The views of a scene show one set of named points, each view turned or mirrored, shifted and resized as a whole, with a little noise and some points left out.
In the rows, 100 means zero.

Scene 1
View 1
j_513: [ 92 100  82 101  92  94 109 111 109  93 103 103  97  94 108 106  94 100
 103 114  98]
j_760: [ 91 101  90 103 104  93 110 107  98  93 101 103  97  92 109 114  99 105
  98 107  97]
j_97: [ 79 108  86 128 120  96 108 110 101 114  89 103  95  87 111 106 105 114
 113 107 119]
j_812: [ 90 106 100 109 118  93 113 104  86  94  96 103  99  91 109 120 103 108
  92 101  97]
j_807: [ 85 104  80 103  98  88 107 107 105  88 104 101 102  86 108 110  93 101
  99 110 102]
j_613: [ 92  97  89 104 106  93  94  99  97  82 103 107 100  76 114 123  98 104
  91 100 105]
j_630: [ 93  99  92 118 113 102 103 108 100 107  94 106  92  88 112 112 105 112
 108 107 110]
j_735: [ 92 108 113  94 119  84 119  97  69  74 101 101 106  91 108 133 101 101
  70  94  78]
j_686: [113  82 101 104 106 110  89  99  97  92 101 113  89  82 115 126 105 110
  93  99 101]
j_99: [106  87  99 104 106 103  92  99  95  88 101 110  94  81 115 125 104 109
  90  98  99]
j_266: [ 97 102  99 118 115 105 112 111  95 115  91 105  90  99 110 110 109 115
 109 107 103]
j_50: [ 99 104 121 109 129  98 117 102  68  95  94 104  97  96 110 131 111 112
  82  93  85]
j_161: [109  78  77 110  88 115  81 108 125 105 103 114  85  81 117 108 101 109
 115 111 118]
j_377: [ 95  86  74 107  94 102  82 100 117  88 106 110  94  71 116 116  95 105
 102 106 118]
j_376: [ 76 116 102 129 136  89 116 105  79 108  87 101 100  86 110 117 109 117
 101  98 113]
j_257: [ 89 102  88 114 110  97 107 109 101 101  97 104  94  88 110 111 101 109
 106 107 108]
j_272: [ 85 111 100 116 124  91 115 105  83  99  94 102  99  89 109 119 106 110
  97 101 103]
j_540: [ 99  95  91 106 101  99 102 105 101  94 101 105  93  89 112 115 100 105
  99 106 100]
j_41: [106  93 105 102 110  99 100 100  87  87 101 107  95  86 112 127 104 107
  86  98  90]
View 2
j_613: [101  98  93 128 110 110  96 120 113 123  95  84  54 106 118  93  90  89
 134  94  91]
j_807: [105 112  81 124 112 108  90 124 119 115 114  91  53 104 100  88  93  95
 135 105  89]
j_686: [ 98  96  90 122 100 111 108 108  98 113  73  86  63  98 131  93  64  90
 134  96  95]
j_735: [ 90  89 108 127 123  86  79 101  88 120 118 101  74 105 126 116  96 105
 132  71 127]
j_630: [113 106  74 114  98 114  97 109 116 103  88  90  64  74 119  84  96  95
 135 102  88]
j_50: [ 98  87  96 119 108  92  88  89  89 104  95 101  83  77 139 108  95 107
 132  73 121]
j_540: [102 109  80 120 104 107 100 113 106 111  97  93  60  96 111  89  80  94
 135 102  92]
j_266: [116 108  67 109  92 112  97 101 116  93  88  96  70  60 119  83  98 101
 136 104  89]
j_812: [103 100  89 118 109 103  87 107 107 109 105  95  68  84 121  97  99  99
 132  89 104]
j_257: [110 108  76 117 102 112  95 113 119 107  98  91  61  82 111  85  96  96
 136 103  88]
j_41: [ 95  92  96 125 105 101 101 103  90 115  82  90  69  98 134 101  69  94
 132  86 107]
j_99: [ 98  95  93 125 103 109 103 110 100 118  81  86  62 102 128  95  72  90
 132  94  96]
j_760: [103 107  83 122 106 108  97 114 108 113  99  93  59  97 112  90  82  95
 135 102  94]
j_161: [109 116  64 120  87 126 118 123 119 109  68  80  48  99 109  69  60  81
 136 123  65]
j_513: [105 119  73 120 105 105  94 118 113 110 113  98  56 101  94  82  79  96
 137 110  92]
j_377: [106 108  82 125 101 124 107 131 121 124  82  77  43 112 110  80  76  80
 133 110  71]
View 3
j_513: [116  92  63 116  81 106  93  91 133  85  82  91 112  91  85 103 101  81
  83 102  93]
j_161: [114  79  67 122  80 105  92  94 136  52  98  73 105 130  73  77 120  83
 103  95 110]
j_735: [ 90  93  76  99 116 108  73  75 110 136  74  99 103  73  73 137  91 118
  75 107 106]
j_41: [ 95  81  79 107 118 109  76  79 117 108  86  86  96 101  62 110 108 115
  86 104 121]
j_257: [ 97 102  71  98  89  97  96  87 135  88  88  93 106 100  76 105 105  79
  87  92 106]
j_99: [ 97  81  73 111 106 109  77  82 120  94  91  82  99 110  68 107 108 111
  93 100 115]
j_97: [ 86 114  76  84  84  86 105  88 144  86  90  93 106 106  77 102 105  66
  92  80 108]
j_376: [ 70 121  83  69  99  84 100  82 136 113  89 102 102  96  71 120  99  75
  86  77 116]
j_272: [ 86 108  78  87  99  94  92  82 130 110  86  99 104  92  73 118 100  88
  83  90 109]
j_630: [ 94 102  76  96  94  96  97  86 136  88  91  91 101 107  69  98 109  77
  88  90 111]
j_812: [ 92 101  75  95 103  99  89  81 127 111  83  95 103  89  74 117 100  92
  82  97 107]
j_807: [104  92  61 108  76 103  89  88 130  88  83  91 114  92  89 114  97  89
  89  99  91]
j_686: [ 94  76  77 113 113 110  74  82 119  91  93  78  96 119  61 102 116 117
  96 101 125]
j_50: [ 89 102  88  92 128 101  83  75 118 131  82  98  92  86  58 117 101 104
  75  99 121]
j_266: [104 109  82  96 105  95 101  85 139  95  88  93  98  99  64  91 109  71
  79  92 113]
j_540: [104  89  69 111  92 106  86  86 127  90  86  88 105 100  76 105 105  92
  88 100 105]
View 4
j_97: [113 114 108 110 110 109  84  88  94  98 107  98  80 112  69 109  97  82
  73 122 129]
j_686: [ 91 109 102 116 108 110  74 124 105 118 103 105  93  95  86  80 108 101
  99 135  94]
j_513: [ 90 113  87  92 102  93  93 115 105  95 113  89  91 106  93 105 111  89
  78 109 109]
j_760: [ 96 114  91 106 107  95  94 111  99 109 111  90  93 101  88 105 107  90
  88 117 110]
j_540: [ 94 112  94 105 106 100  86 115 104 107 108  95  90 101  90  98 108  92
  87 121 106]
j_376: [121 116 111 132 117 105  99  81  83 122 108  99  88 104  64 120  89  82
  90 127 129]
j_41: [ 91 110  96 127 110 104  87 123  98 131 104 102 101  86  91  90 107 101
 108 132  94]
j_161: [ 89 106 104  88 101 115  55 119 119  81 103 104  74 114  84  73 116  96
  69 127 105]
j_257: [103 114  99 107 108 102  87 102  99 101 107  95  86 107  80 104 104  87
  82 120 118]
j_812: [102 115  96 121 112  97 100 105  90 122 109  94  97  97  85 111 100  89
  98 119 112]
j_613: [ 98 112  99 107 108  96  96 116 104 122 116  95  84 109  89  94 102  90
  89 129  95]
j_272: [109 115 101 123 113 100  99  96  89 121 109  95  93  99  79 113  96  87
  94 123 118]
j_377: [ 97 110 107  95 106 105  78 114 113 109 114  99  73 121  84  81 103  91
  76 133  97]
j_266: [103 113  99 120 109 111  77  99  91  96  98 101  96  91  77 109 107  92
  89 119 128]
j_630: [102 112 103 113 109 109  80 100  98 101 103 100  88 102  76 101 104  90
  84 123 121]
j_99: [ 91 110 100 115 108 105  83 122 104 122 105 103  93  97  90  85 106  98
  98 133  93]
View 5
j_613: [ 99  85  87  95 115  91 118 127  87 104 102 105 133  93 112 105  89 117
  94  97 112]
j_812: [ 92  88  91 107  95  96 123 117  92 111 114  93 128 110 105 108  93  96
  89 108 100]
j_540: [ 97  88  87 104 109  97 107 129  85  97  92 108 123 105 101 102  95 104
  90 106 107]
j_99: [105  83  87  96  96  91 116 129  78  98  91 110 117  89 111 108  99 114
  97 101  99]
j_513: [ 89  87  87 108 124 103  96 125  91  95  84 106 133 114  94  92  90  98
  85 109 120]
j_686: [106  86  87  96  89  91 114 136  75  94  86 115 110  88 110 108 103 117
  97 101  94]
j_41: [107  79  86  99  81  93 124 119  74  98  95 102 122  88 117 110 103 105
  97 105  90]
j_630: [ 87  99  91 107 103  96 113 137  97 106 103 108 105 114  88 105  89 107
  85 107  97]
j_377: [ 99  92  85  90 134  91 102 146  89  95  83 123 118  94 101  99  90 134
  92  94 120]
j_735: [101  69  87 103  82  94 137  93  78 110 116  77 155  93 127 110  96  83
  97 108 100]
j_272: [ 86  92  92 108  99  93 125 119  98 116 122  92 123 113  98 111  87  97
  85 108  98]
j_257: [ 86  97  91 107 113  97 109 133  96 105 103 105 117 115  91 102  88 105
  85 109 106]
j_807: [ 94  86  88 102 122  98 109 124  89 101  94 105 133 105 102  99  90 107
  89 104 118]
j_97: [ 78 109  95 109 116  96 113 139 109 115 119 105 104 124  80 108  81 110
  78 107 102]
j_760: [ 92  88  90 108 110  98 110 121  88 102  97 100 130 110 101 101  92  98
  89 109 108]
j_161: [ 98 102  87  96 124  97  88 159  86  86  66 132  94 102  87  96  95 132
  89 102 111]
j_376: [ 76 104  97 108  95  91 134 124 110 127 142  90 111 121  91 118  81 100
  80 108  91]
j_50: [ 98  83  89 108  65  93 135 108  82 112 118  85 125 101 114 116 101  86
  94 112  78]
j_266: [ 85 100  93 114  91 102 107 134  95 106 100 105 102 121  85 106  95  93
  83 115  89]

In a view up to two points have been moved. Name them for each view, in the order of its rows, or write -.
view 1 | j_41
view 2 | j_266, j_760
view 3 | j_686
view 4 | j_377
view 5 | j_807
